Points, in no order, along strands that fork and pass close to each other.
(in the rows, 128 means zero)
Points whose rows are less than 151 apart are linked; no others are. Some points are linked to none.
J_450: [144 124 142 184 142 141 108 104 162 143 105 161 118  71  96 116 155 134
 120 136 135 140 127 127  97  77  59 123 117 170  99  97  95 123 148 172
 110  88 132 138 145 115 170  69 112 139 134 131]
J_743: [ 99 165 111 158 150 147 153 140 169 127 121  77 172 104  89 146  56 108
  99 152 101 143 157  95 111  92 126 104 115 111  34 120 113 146 148 152
 149  79 105 109 109  98 167  98 170 139 122 145]
J_259: [ 85 103 153 140 103  85 189 163 151 216 103 179 147  81 172 100 125  97
 159  85  96 180 131 115 134  97 164 164 157 113 120 111  96  90 164  79
 136 112 146 129 153 131 164  97 114 132 107 101]
J_600: [167 147 140 125 192 154  93 115 127 129 125  97 130 157 173 125 140 149
 154  94  91 158 127 167 154 147 149 125 115 130 139 135 145 129  93 153
 153 124 162 125 148 152 129 180 163 102 106 147]
J_206: [163  66 122 163 117 108  94 163 140 123 101 144 168  44 103 116  78  77
 186 112 107  79 197 106 161 124 122 151 108 125  98 116  67 151 132 184
 149 133  94 137 137 140 179  80 133 130  85 143]
J_342: [172 160 114 121 129 194 131  88 117  63 149  75 153 177  70 127 124 138
  93 185 157  79 157  84 128 115 100  94  72 141  94 114 141 154 149 153
 136 128 140 143  77  76 152 139 186 159 139 124]
J_211: [112 102 143 181 197 118  65 162 165 186  92 100 149 101 159 125  83 115
 144 105  60 137 130 180 136 139 141 133 166 137 117 130 119 133  82 196
 126 128 127 115 195 202  91 149 117 124 108 164]
J_984: [172 147 110 102 150 178 108  84 106  43 155  78 120 183  97 139 140 160
 102 163 152  87 152 113 133 147 127  90  94 136 123 134 153 144 114 152
 142 140 134 120 103 116 122 138 162 137 124 123]
J_559: [163 105 100  80 155 110  84 125 107  48 151 106 122 121 133 145 140 125
 176 107 120  83 162 122 170 184 162 117 149 102 135 145 161 151  82 145
 166 164 127 127 136 166 133 122 114 112 100 143]
J_16: [ 91 171 126 120 115 144 179 135 128 120 136  75 154 135 112 143  81 109
  99 153 119 133 171  73 104 116 150 108 130 104  70 141 135 157 148 100
 157 109 113 103  88  88 163 126 167 136 119 122]
J_449: [132 135  99 114 104 163 142 118 101  58 165  91 153 165  57 145  90 113
  73 192 175  58 158  70 123 128 112  98  82 113 103 128 117 158 148 137
 134 153 115 125  59  69 126 128 168 148 148 127]
J_700: [121 105 142 133  87 114 136 136 120 147 112 177 102  96 114 120 140 117
 111 139 193  88 120 128 113 122  80 135 119 159 153 115 108 159 152 103
  85 165  96 130  97 149 129 120  95 133 147 117]
J_321: [149 110 104  89 124 103 102 137 102  95 152 124 133 147 147 138 121 121
 161 111 121 110 134 133 168 165 179 137 138  99 164 138 143 127 100 129
 147 166 124 134 119 160  95 158 119 113 105 125]
J_616: [118  77 146 147 120 103  97 154 106 187 122 150 125 143 147 110 115 148
 151 120 101 138  95 184 180 133 128 169 122 110 183 102  65  86 107 184
  84 132 158 182 170 170  72 163  91 121 131 136]
J_384: [179 103 121 104 164 150  84 136 103 105 152  86 167 139 141 135  70 124
 178  96 109  97 190 142 184 153 179 124  97 115 142 117 109 153 105 168
 168 173 150 148 113 138 142 193 185 111  79 158]
J_927: [137 151 131 159 142 161 123 143 137 141 115  79 177 103 104 125  55 100
 115 131 113 107 176 112 136  97 118 116  96 147  67 116  89 160 146 167
 127 113 128 134 105  97 161 144 183 134 111 154]
J_778: [156 133 179 173 198 141  89 111 159 207  90 113 123 106 214 100 130 135
 158  91  72 177 149 196 102 112 132 132 140 163 150 133 152 155 112 138
 148 132 151 118 145 158 163 172 175 101 103 164]
J_483: [192 113 119 141 173 153  90 121 155  91 112  92 164  84 127 127 119 108
 178  92  88 124 193 130 154 131 138 114 109 148  92 111 118 149 112 178
 175 107 134 123 148 136 202 106 160 117  75 152]
J_651: [124 133 137  87 137 102 140 119 100 159 127 147  97 162 216 121 184 153
 176  68 113 187 103 150 133 157 175 146 162 120 186 143 163  90 115  63
 140 137 158 132 154 148 121 160 106 112 121 114]
J_169: [ 96 148 106  94 115 115 135 123 127  72 138 128 116 132 110 151 152 115
 116 154 158 103 134  89  94 172 127 100 157 107 106 155 199 181 121  77
 137 154  54  86 110 155 113  89  84 115 141  96]
J_397: [ 82 123 133 146  80 109 171 139 168 162 106 187 111  65 120 116 154  95
 114 146 163 141 112  95  77 108  95 134 147 146  92 118 122 135 170  75
 115 124  88 127 122 116 168  54  94 130 139 109]
J_184: [128 131 136 154 111 130 151 112 159 126 112 175 109  78 103 113 174 107
 129 130 157 135 136  96 112 101  81 126 126 149 111 110 121 121 158 119
 119  95 131 134 134 117 184  57  96 139 139 118]
J_933: [ 97 177 111 111 129 158 166 119 117  93 150  66 157 182 115 153 106 134
  87 173 136 127 144  83  88 129 149  87 130 111  75 144 178 144 138  94
 154 124 107  89  79  86 124 139 172 132 142 109]
J_569: [128  89 108 127  95  94 126 163 131 104 119 139 176  56  93 141  55  79
 169 113 115  97 176  80 173 127 143 153 120  99  87 124  69 139 122 156
 157 132  89 133 134 125 162  71 121 145  97 131]
J_438: [109 178 129 124 117 157 197  92 144  99 139 119 125 143 115 126 166 125
 117 142 119 173 131  71  88  93 113  88 134 128  77 126 167 103 168  86
 156  84 153 114 112  78 196  80 147 129 139 115]
J_299: [101 171 136 162 200 161 129 123 169 168 113  83 144 130 143 107 106 128
 106 121  77 190 121 140  90  91 127 105 134 143  75 118 154 119 130 145
 149  81 153 110 145 120 144 126 179 114 129 158]
J_653: [119 103 167 171 164 119  83 123 145 216  99 152  97 127 177 108 151 133
 116 118 126 148  99 205 113 127  98 147 140 160 159 119 133 134 117 139
  91 141 141 135 163 169  82 163 112 121 137 144]
J_244: [132  85 153 150 121 116  89 139 143 161  93 167 110  67 161 115 131  97
 131 118 143  68 140 165 109 158  86 145 144 173 151 122 140 211 126 108
 100 193  77 114 122 205 120 142  94 112 116 142]
J_432: [ 81 120 139 157 134  95 151 161 165 206  93 156 140  80 163 122 113 101
 146 102  96 179 128 112  99 101 134 123 165 127  87 133 138 123 141  96
 133 101 108  92 161 142 157  87  96 126 120 116]
J_898: [110 180 111 117 145 142 118 111 127  86 159  93 108 202  89 147 157 176
  69 157 150 129  78 140  95 128 115 101 139 113 134 139 165  95 113 134
 111 101 127 115 132  97  64 133 123 141 173 120]
J_344: [145 100 143 124 137 109 112 102 148 139 117 177  90 106 188 104 217 137
 178  81 114 174 115 151 123 138 128 128 153 141 164 123 159  95 117 106
 131 125 160 134 178 169 146  90  77 116 113 120]
J_7: [125 147 123 127 197 139  95 138 137 121 138  59 156 164 138 131  83 155
 125 115  77 156 128 159 149 127 146 112 132 118 104 140 140 127  90 175
 158 104 146 115 143 137  94 169 163 103 115 154]
J_936: [ 95 143 148 153 169 117 130 135 180 176 100 139 128  55 167 123 146  87
 138 117 107 165 135 122  67 118 128 105 180 146  79 146 181 163 136  79
 147 115  88  80 146 162 161  72 106 124 134 125]
J_579: [157  75 132 118 113 120  90 104 119 125 130 185  83 100 149 123 196 122
 142 113 166  89 120 171 136 165  85 137 137 154 197 129 138 148 112 127
  95 182 127 144 152 199 111 115  75 113 125 121]
J_392: [127 154 112 110  81 132 179 114 101  72 145 125 129 159  78 125 142 143
 115 148 116 152 119  80 152  95 134 135 102 100 115 118  96  53 144 129
 146  82 168 156 123  52 133 103 151 138 141 110]
J_458: [157 112 103  82 101 118  87 121 106  56 168 142  92 179  73 143 176 168
 129 134 142 105  91 135 174 149 126 139 121 105 188 132 104  61 101 177
 111 115 148 164 165 127  73 109  78 135 149 111]
J_928: [122 171 119 142 140 154 164 106 161 124 125  93 144 110  98 122 147 123
 116 133  94 195 142  82  97  76 115  95 127 143  56 112 138  84 153 124
 151  62 147 122 140  73 189  61 154 133 129 123]
J_806: [162 145 119 101 142 140 151  96 115  93 146 126 115 148 147 129 181 143
 154 106 114 166 137 119 149 134 143 116 123 139 132 132 143 106 123 115
 160 121 169 130 132 131 168 114 135 115 101 117]
J_849: [ 83 142 105  86  84  98 173 142 115  84 149 138 127 138 122 155 133 112
 105 161 156 112 125  76 110 167 146 120 166  94 108 157 166 155 135  53
 143 147  87  98  99 115 132 112  98 124 143  89]
J_729: [110  92 121 124 107 104  75 173 116 114 152 146 122 151  82 140  87 148
 125 147 139  78  84 153 173 151 140 163 128  87 166 126  92 110  91 171
  98 159 112 153 147 157  24 147  96 132 148 139]
J_64: [127 139 125  76 127  98 141 131  93 131 135 133 114 161 182 142 130 137
 152  94 124 135 111 138 151 172 180 145 156 103 164 149 157 125 110  83
 146 155 131 124 119 141  96 181 117 118 117 123]
J_880: [113 154 123 107 153 124  98 116 102 134 121 119  97 168 171 144 143 146
  99 132 157 115  95 163  86 164 140 121 177 126 143 165 198 180 108  68
 119 169  93 100 110 156  73 167 123 131 162 117]
J_329: [111 152 110  59  95 116 191 107  82  88 150 148 113 181 162 134 176 150
 136 117 146 174  99 106 126 150 183 133 153  98 163 147 161  93 142  47
 144 125 150 113 113  85 135 140 121 134 140  90]
J_63: [100 178 148 116 154 138 168 104 138 150 122 102 113 148 188 139 139 131
 111 116 133 174 129 117  72 138 143 104 162 134 101 149 209 149 136  54
 146 122 129  96 106 114 146 151 151 116 135 127]
J_301: [106 158 109  95 138 115 112 112 115  86 144 119 101 159 147 150 169 135
 107 140 151 129 111 127  84 191 148 102 179 119 133 176 225 174 105  62
 138 142  85  80 118 166 102 126  92 123 141  95]
J_132: [155 144 130 123 111 147 184 103 136 127 119 132 149  93 150 114 143 104
 146 102 106 168 179  82 125  82 137 119 105 141  92 109 117 117 173  97
 162 115 170 132 108  69 246 106 176 118 110 126]
J_686: [153 136 143 137 103 151 155 106 107 165 137 153 116 144 138 124 133 138
 100 144 201  94 117 142 110  96 105 145  83 169 189 126 115 151 174 105
  78 159 146 148  78  90 149 210 168 140 155 134]
J_441: [155 113  92 101 175 119  74 144 135  64 138  78 149 113 130 145 106 114
 175  99  88 105 176 123 159 176 175 124 151 108 106 142 148 142  71 165
 181 141 114 114 163 180 135 100 127 118  86 144]
J_346: [111 108 140 171 193 123  54 153 169 160  89 112 138  94 142 134  83 101
 132 124  95 112 121 170 109 147 111 129 170 144  98 144 148 184  84 162
 118 149  76  89 171 208  77 125 104 127 120 160]
J_742: [139 156 125 117 150 174 119  98 104  84 146 102 132 188 117 143 140 155
  90 167 167  96 132 137 108 148 127  91 117 143 138 155 172 167 114 127
 121 149 129 100  89 106  96 161 163 143 140 129]
J_98: [ 54 153 137 133  90 100 172 156 131 194 125 143 123 146 116 130  86 127
  84 151 130 161  77 122 111 100 125 143 145  96 109 125 104  91 158  89
 104  95 126 117 114  87  86 147 118 145 167 117]
J_82: [135  68 119 125 114 101  76 171 102 122 143 148 118 118 109 128  84 122
 147 136 147  52 127 148 170 162 130 161 123 115 165 127  86 157  95 158
 104 188  87 143 122 175  64 150  96 137 121 149]
J_459: [151  88 149 136 169 117  92 145 148 171  96 111 166  88 197 133  75 100
 202  82  65 128 186 163 155 160 171 137 130 131 126 122 130 177  99 141
 158 160 118 104 140 174 165 159 155 106  74 146]
J_341: [150  92 123 131 184 119  48 132 140 106 125 122 106 129 118 126 139 142
 151 120  95 121 108 173 167 157 123 134 144 121 155 125 133 118  85 194
 124 126 136 132 186 194  69 114  90 118 107 148]
J_697: [106 167 111 138 174 156  96 147 128 113 153  66 155 172 105 146  57 137
  93 151 102 122 119 147 137 121 147 108 136 107  90 151 126 129  88 157
 133 113 120 114 124 127  68 174 172 136 140 158]
J_983: [100 117 135 111 106 100 151 133 118 159 134 159 124 150 138 119 147 151
 135 108 107 174  89 141 159 116 148 158 133 110 163 122 106  62 126 136
 114 102 162 155 157 120  97 124  98 125 129 117]
J_148: [175  76 148 141 133 125 116 115 137 153 110 185 102  93 153 105 195 132
 178  94 122 146 141 141 158 129 104 133 114 151 176  89 106 110 123 156
 115 135 156 157 170 159 169  91  82 109 102 116]
J_275: [106  92 153 190 157 105 127 149 170 214 104 161 133  89 144  92 130 130
 145 110  85 171 104 150 128  92 109 137 126 142 125  97  78  88 138 170
 106  80 160 148 183 144 130  99 102 142 120 134]
J_567: [158 109 144 152 139 122 116 138 134 167 100 148 139  82 159 128 103  94
 152 110 128  98 168 154 126 135 120 140 122 153 147 124 126 198 138 109
 123 184 102 115 100 173 143 166 143 114 108 149]
J_539: [129 116 100  92  56 126 137 117  99  85 155 175  85 139  91 133 198 149
  96 170 208  76  86 121 106 141  93 137 119 132 165 140 134 126 141 108
  88 143 105 147 115 134 100  96  71 140 167  97]
J_580: [ 94 115  98  84  50 103 180 158  85  84 160 128 152 156  91 155  71 112
 108 167 160  92 129  81 159 147 164 151 124  81 140 150  89 113 135 100
 135 157 102 129  83  82  97 138 135 143 137  98]
J_824: [129  79  97  90 104  94  96 136  87  75 171 144 112 156  99 145 115 154
 145 125 128  93  99 138 208 169 153 158 126  77 184 135  91  72  88 167
 121 155 137 161 142 146  42 139  86 131 134 131]
J_149: [117 137 118 128 102 144 130 129  92 101 146 110 148 142  75 137  72 114
  80 180 198  57 140 104 114 136 121 122 107 127 125 141 115 182 140 122
 110 165  78 123  51  98  97 167 158 155 159 132]
J_377: [ 66 170 141 158  94 122 172 156 147 185 123 112 152 132  85 134  61 120
  83 146 126 151 106 107 115  67 135 140 120 116  76 125  96 105 164 123
 117  93 136 134 106  72 123 137 145 143 159 129]
J_326: [137  65 153 174 144 105  95 145 162 185 100 181 118  75 165 107 161 117
 162  91  95 141 128 148 138 123 115 139 133 145 160 103  92 102 116 170
 101 120 137 146 189 171 141  96  75 133 106 135]
J_334: [ 94 116 132 171 154 110  94 183 153 181  91 107 161  79 138 138  47  84
 134 120 108 113 148 143 105 135 125 138 150 134  88 136 124 184 116 141
 138 145  69  99 130 171 108 131 127 126 122 157]
J_575: [ 98 114 151 124 109  87 175 138 144 188 118 172 117 118 164 119 153 126
 161 101  88 208 102 132 139 105 147 163 153 111 141 118 122  64 142 104
 133  96 173 144 169 125 138 105 105 126 118 104]
J_906: [162  97 126 109 148 119 115 157 127 138 125 110 166 122 167 138  76 103
 195  86  78 123 179 137 174 146 187 155 123 110 124 136 112 145 116 136
 170 150 132 130 132 165 158 166 157 114  72 140]
J_585: [144  96 152 148 138 114 108 142 132 188 111 148 133 130 143 109 113 134
 151 100 100 132 126 163 172 124 133 148 108 126 174  97  80 100 107 164
 105 138 174 163 143 142 114 173 131 117 118 145]
J_916: [163 113 123 138 129 135  78 110 122  78 145 133  96 140  73 117 157 151
 109 148 165  72 104 164 146 134  84 127 114 139 158 124 104 138  94 182
  80 141 115 151 141 148  85 104 100 126 148 132]
J_50: [136 176  97  98 126 151 154  92 125  36 153  98 117 172 105 140 191 138
 105 166 137 141 116  79 120 146 128  95 130 112  99 137 174 101 115 117
 145  88 134 122 133 112 140  73 115 147 143 102]
J_598: [171 135 118  92 106 153 151  91 103  84 138 131 114 152 124 125 176 133
 134 129 154 122 149 109 128 136 135 117 112 133 159 115 151 136 141  96
 132 129 154 134  91 101 168 142 143 128 120 115]
J_314: [124 174 145 116  94 155 214 101 136 122 128 129 139 130 139 121 142 112
 115 128 134 172 162  73  97  95 156 119 121 137  96 115 154 120 178  69
 156 107 150 123  84  62 210 115 179 122 126 106]
J_37: [142 134 139 148 116 157 105 131 109 154 136 126 137 162  81 121  81 157
  81 150 150  92  98 169 151  99  98 147  92 146 173 110  61 105 138 179
  75 127 147 171 106  93  78 196 166 140 155 151]
J_915: [110 162 108  87 135 134 133 112  91  88 169 105 113 208 128 144 147 178
 103 138 139 145  77 150 122 148 152 134 148 104 177 150 151  84 111 112
 128 124 145 117 139 107  60 160 136 133 157 112]
J_509: [ 91 180 129 144 162 147 143 115 166 151 105  97 130 113 161 131 140 104
 115 131 105 179 134 113  53 124 131 103 174 138  65 144 205 158 134  70
 154 100  99  82 123 130 164  99 130 128 132 125]
J_701: [105 151 107  65  94 107 152 127  93  86 164 138 100 192 133 152 173 171
 109 133 156 148  71 118 121 162 164 140 157  97 177 155 163  72 130  77
 125 128 130 125 130 104  74 147  99 135 163  92]
J_284: [114 106 140 126 147  89 130 126 159 153 112 174  98  88 185 117 190 121
 163  90 116 169 104 140 107 148 135 132 173 136 149 143 174 117 114  79
 136 124 117  99 174 180 133  65  66 117 128 107]
J_151: [124 185 133 140 180 179 155 101 159 122 123  59 145 133 131 121 129 137
 116 121  84 200 131 113  96  89 132  93 132 140  52 119 158  96 137 141
 169  49 156 110 147  92 173 105 177 112 120 157]
J_245: [136 156 155 161 117 145 156 112 130 174 117 126 129 145 105  99 138 148
 123 121 117 181 109 143 138  57 108 138  88 153 130  95  81  58 163 156
 104  81 201 167 137  79 153 148 155 133 151 145]
J_947: [151 122 132 130 128 130 101  87 121 140 132 172  54 149 157 117 219 175
 108 127 173 118  74 181 105 115  77 136 128 163 200 124 151 124 142 123
  57 147 156 155 144 147 104 148 108 128 161 116]
J_363: [169 124 130 128 183 137  86 105 133 112 122 115  94 140 145 114 182 151
 152 108 100 151 109 177 150 140 117 114 128 148 151 121 146  86  88 164
 129 102 164 135 182 163 121 128 117 120 124 146]
J_447: [147 116 121 121  91 123 122 101 122 113 142 182  60 133  97 122 217 155
 102 143 195 101  78 145 107 124  61 131 127 151 175 124 130 117 143 118
  64 131 131 147 147 154 100  92  67 132 162 111]
J_185: [107 125 107  81  50 112 161 134  92  72 152 145 110 126  80 146 150 115
 107 174 191  96 103  84 118 153 107 132 138 107 145 152 124 134 153  80
 120 155  90 126  80 116 118  86  86 139 165  88]
J_155: [141 141 146 120 100 137 153 116  93 177 140 162 112 160 154 117 132 156
 101 123 162 135 102 146 126 112 135 147 100 147 194 128 115 107 158  98
  91 142 156 151  99  95 120 216 151 137 155 127]
J_791: [150 112 182 197 194 145  69 111 172 218  87 144 115 104 200  91 149 140
 144 104  85 161 123 205 107 116  95 136 138 168 155 117 141 142 114 171
 110 146 159 125 171 180 118 159 142 116 116 161]
J_494: [107 170 136 112 143 147 170 118 116 145 128  82 148 161 189 136 104 133
 136 109 100 167 149 115 105 135 178 103 138 125 102 146 187 162 137  63
 168 144 131  99 102 115 163 179 190 109 111 121]
J_287: [171 114 124 125 137 153  99 134 104 105 141  99 153 136 113 126  75 135
 146 119 122  97 166 145 185 129 153 131  92 130 141 113  86 135 108 181
 136 135 146 155 108 117 117 178 171 123 113 151]
J_443: [128 131 139 145 159 118 132 121 174 128  97 149 131  63 152 118 180  99
 169 104  93 169 151 100  80 122 126  99 157 143  75 133 164 131 138 106
 172  98 106  85 169 137 201  35 109 114 109 111]
J_705: [138 104 133 115  48 121 169 134 107 146 126 197 121 100 110 119 130 115
 114 134 180  91 129 100 145 114  96 153  99 139 166 121  86 141 177  96
 104 146 131 153  89 106 166 128 117 137 137 121]
J_55: [191 139 125 141 143 175 130  79 134  77 129 107 140 105 110 128 156 110
 132 135 141  96 200  77 124 124  98  80  83 164  82 124 151 185 147 134
 155 119 130 113  94 111 211  88 156 132 109 126]
J_224: [125 119 106 123 101 129  96 119 113  78 155 141  91 158  61 126 154 172
  89 161 167  90  67 150 137 121  87 137 121 115 165 131  98  87 115 170
  75 120 133 164 154 126  49 112  88 138 176 120]
J_203: [101 172 150 155 128 156 177 130 146 196 129 126 138 121 105 113  86 133
 101 135 132 176 126 131 109  56 113 127 107 148  88  91  93  79 176 132
 121  82 171 150 110  58 158 152 180 135 145 139]
J_887: [122 153 138 115 134 133 162 132 103 168 127  92 165 164 182 129  88 129
 141  99  99 157 142 141 130 128 188 137 131 114 131 130 145 144 133  92
 158 135 152 113  97  99 141 213 192 117 105 139]
J_453: [110 160  94 131 134 150 104 143 124  87 161  64 178 180  78 163  53 132
  81 190 142  80 134 110 119 134 144  95 124 106  84 152 124 155 105 151
 143 136  93 107  91 100  61 141 176 142 138 142]
J_767: [138 151 156 179 206 161 105 135 160 189  93  81 158 123 171 109  88 127
 135 100  74 178 148 169 104  98 122 118 126 163  91 119 146 148 117 165
 149 113 140 118 142 136 150 172 203 100 109 183]
J_472: [139 120 136 156 127 124 107 146 114 162 123 128 141 148 120 124  66 143
 111 127 129 101 127 170 174 111 127 144  85 130 158 110  79 118 122 181
 103 145 149 154 108 121  89 211 158 130 124 147]
J_748: [ 77 126 138 162 111 101 137 175 154 164 105 132 158  80 121 132  62  93
 125 127 122 109 145 100 115 128 132 139 136 122  81 138  97 175 139 130
 117 130  77 115 103 145 132 121 126 124 111 136]
J_566: [147 167 125 124 119 164 148  94 113 119 142 126 121 160 122 138 150 143
  86 155 177 107 137 118  98 125 108 102  99 153 148 127 153 154 152 107
  98 139 128 132  80  90 149 170 146 141 159 114]
J_33: [ 71 105 119 145 121  71 138 187 143 162 121 138 140  95 100 129  90 122
 123 124  97 153  98 124 144 109 139 160 147  93 115 121  89  78 119 149
 120 100 115 134 174 137  82  88  74 143 137 123]
J_967: [142 133 148 152 154 148  83 104 135 175 116 152  83 158 156 105 167 160
  96 130 152 139  74 198  92 114  82 141 144 169 172 123 139 129 133 148
  68 139 157 153 158 141  75 179 122 128 156 135]
J_222: [182 102 114  97 126 119 138 107 130  79 130 163 123  77 159 126 186 108
 203  81 106 143 178  94 153 154 147 120 133 120 128 130 153 146 114 100
 175 131 127 114 142 153 215  65 105 115  79 103]
J_578: [201 103 136 141 140 142 101 104 135 111 104 136 132  85 131 110 154 110
 176  86 108 122 180 130 155 126 115 124  85 158 138 107 111 151 121 169
 153 122 144 135 134 135 201 107 147 126  87 140]
J_220: [ 91  81 129 137 100  72 120 181 130 156 109 172 119  90 122 123 126 111
 135 132 118 122 102 129 129 138 111 161 147 106 133 123 107 117 124 120
 111 145  92 138 161 173  84  78  56 124 131 124]
J_560: [ 56 127 127 148  99  83 155 185 125 186 118 134 140 139 112 129  58 132
 104 139 106 152  76 134 157  95 135 165 136  82 115 116  75  68 130 141
 112 101 133 141 142 103  56 146 107 137 157 130]
J_612: [111 162  94  92 141 139 126 105 124  24 161  70 132 181  81 161 141 141
  84 179 135 107 118  88 113 161 120  78 143 101  77 153 179 131 101 132
 153 103 108 102 126 111  97  86 117 133 150 115]
J_378: [171 116 146 119 105 139 136 111 118 145 110 154 122  95 164 131 138 114
 147 118 165 100 180 120 126 135 115 134 110 163 158 121 135 189 154  83
 129 181 115 119  79 135 180 165 150 115 123 130]
J_12: [144  72 115 116  82 101 116 156  97 102 145 159 136  97  85 149  80 105
 152 140 171  45 146 115 167 147 133 158 115 117 150 128  83 161 110 141
 117 210  92 150  99 149 110 133 110 126 125 144]
J_35: [107 112 102  94  50 113 183 146 105  73 154 147 144 130  68 142 110 114
  98 177 187  77 144  66 141 134 134 137 112  90 120 136 103 135 157  98
 132 153  84 131  74  80 133 114 116 151 142 100]
J_481: [ 82  89 122 143  77  81 155 198 130 140 111 136 172  79  99 139  38  72
 147 125 124  92 137 101 160 131 143 174 133 102 104 129  69 147 141 129
 126 146  67 130 109 130 125 109 112 130 111 135]
J_317: [149 130 144 180 136 142 113 133 162 139 108 135 148  86  81 107  99 116
 120 139 126 117 146 112 127  90  85 126 104 160  79 115  81 135 142 178
 107  98 127 140 121 116 164 102 143 137 124 146]
J_87: [132 134 123 159 170 137 126 127 180 115 103 101 148  60 138 133 122  98
 158 114  88 150 179  95  90 125 118 102 126 149  54 132 141 160 131 139
 161  74 105  93 160 124 207  56 138 132  93 133]
J_893: [123 107 113 122  84 123 122 155  90 100 148 137 139 117  67 139  88 116
 102 166 193  43 134 111 139 142 113 142 106 126 142 134  84 179 133 140
 105 190  82 140  68 134  98 148 116 139 137 133]
J_537: [149 148 139  80 152 136 135  94 110  97 146 114  99 161 179 127 195 150
 171  95 112 186 116 146 122 159 167 120 137 118 164 140 189  97 115  96
 152 120 166 125 151 143 147 130 125 111 100 124]
J_291: [ 84 102 135 133  73  97 150 140 137 162 126 185  93  87 112 128 168 110
  89 146 182 113  86 109  85 118  69 142 146 143 128 122 126 139 161  77
  86 135  89 130 122 145 126  80  70 129 151 113]
J_740: [113 167 137 106 100 136 181 128  93 166 134 126 132 165 169 122 114 145
 124 115 134 155 113 142 130 124 170 138 109 117 155 130 114 108 150  89
 126 135 156 131  88  66 136 205 170 123 131 122]
J_58: [114 143 122  80  74 121 202  97  87 121 145 154 102 175 164 135 168 136
 108 135 171 140 115 115 107 155 162 131 144 123 178 151 170 128 162  39
 130 166 120 112  93  81 148 177 134 129 144  86]
J_908: [106 106 137 123 109  97 107 143 122 153 139 146 116 158 111 125 145 167
 132 114  84 146  72 164 173 119 125 164 115 103 168 112  83  32 105 185
  91  95 175 181 181 143  56 132  88 135 143 126]
J_529: [122 170  99  89 108 142 166 109 112  43 154  96 120 173  95 142 162 137
 108 152 111 174 108  73 135 113 157 102 130  88 100 131 146  66 131 118
 165  78 157 129 137  74 131  83 126 131 147 103]
J_213: [159 129  98 107 189 144 106 118 144  71 124  73 156 115 154 152 125 119
 184  99  67 132 190 112 146 166 171 105 137 114  75 131 144 155  94 153
 202 112 123 112 157 150 169  85 169 103  79 143]
J_429: [122 113 166 169 137 129 136 126 163 205 104 146 129 120 129  90 143 150
 134 115  87 188 108 150 135  64 116 138 113 146 133  96  87  42 148 166
 117  76 197 166 177 111 149 124 120 132 137 143]
J_266: [ 79 179  99 119 156 148 140 132 133  63 154  54 155 168  89 152  91 130
  63 186 139 108 118  93  95 147 127  86 141 100  61 156 173 156 113 117
 137 118  95  86 101 110  89 114 145 144 148 129]
J_844: [115 176 121 125 112 160 146 107 104 105 162  99 116 201  77 141 140 170
  65 169 159 135  84 122 100  96 117 102 104 127 128 125 119  78 145 134
 111  88 150 141 107  56  94 150 144 147 168 113]
J_830: [155  91 141 174 207 127  46 140 159 143 100 108 128 125 157 112 114 141
 166 108  81 137 123 195 153 149 126 129 139 133 120 124 126 130  85 217
 126 119 131 121 209 191  91 120 114 129  99 160]
J_84: [136 143 122 110  78 134 155 106 113 104 152 138 114 163  91 125 158 164
  93 144 154 132  92 116 137 110 113 132  99 119 164 122  94  63 150 127
 107  92 164 156 118  74 114 139 129 129 150 120]
J_784: [117 158 114 118 139 148 100 110 106 107 144 101 100 180 120 157 139 149
  70 181 175  85  84 160  80 154 110 102 144 134 149 154 176 183 110 112
 101 163  87 101 108 144  50 171 127 148 163 115]
J_49: [208  85 129 144 120 137  98 135 116 108 109 143 147  78  95 110 113 104
 185 106 127  76 189 127 170 128 105 140  80 144 131 105  75 152 129 191
 140 140 141 161 121 131 184 107 137 136  98 140]
J_369: [109  76 141 152 119  87 103 162 149 174  97 177 112  74 149 122 144  95
 145 121 133 111 125 148 103 141  93 145 151 144 144 135 136 165 120 117
 109 158  81 124 159 197 106  84  66 117 122 120]
J_516: [172  77 144 127  72 124 160 123 106 159 101 183 123  85 142 107 130 100
 166 112 156  88 178 117 167 125 113 157  95 162 165 101  86 153 162 115
 122 166 128 145  90 134 199 142 131 134 109 119]

A fork is a point with three links, a tip a point with one. Leave the first point through the second and follow the links. Name the first fork or tip that comes.
J_378, J_516 => J_266
J_82, J_12 => J_742
J_653, J_791 => J_132
J_612, J_50 => J_58
J_560, J_98 => J_284
J_449, J_149 => J_916
J_483, J_213 => J_566

Follow the links from the first point to the second, and from the first to the third. Name the last point that the two ways share.
J_185, J_494, J_449 => J_742
J_432, J_559, J_539 => J_566
J_494, J_458, J_481 => J_566
J_824, J_155, J_653 => J_742
J_767, J_880, J_580 => J_185
J_98, J_7, J_50 => J_266
J_705, J_915, J_7 => J_266
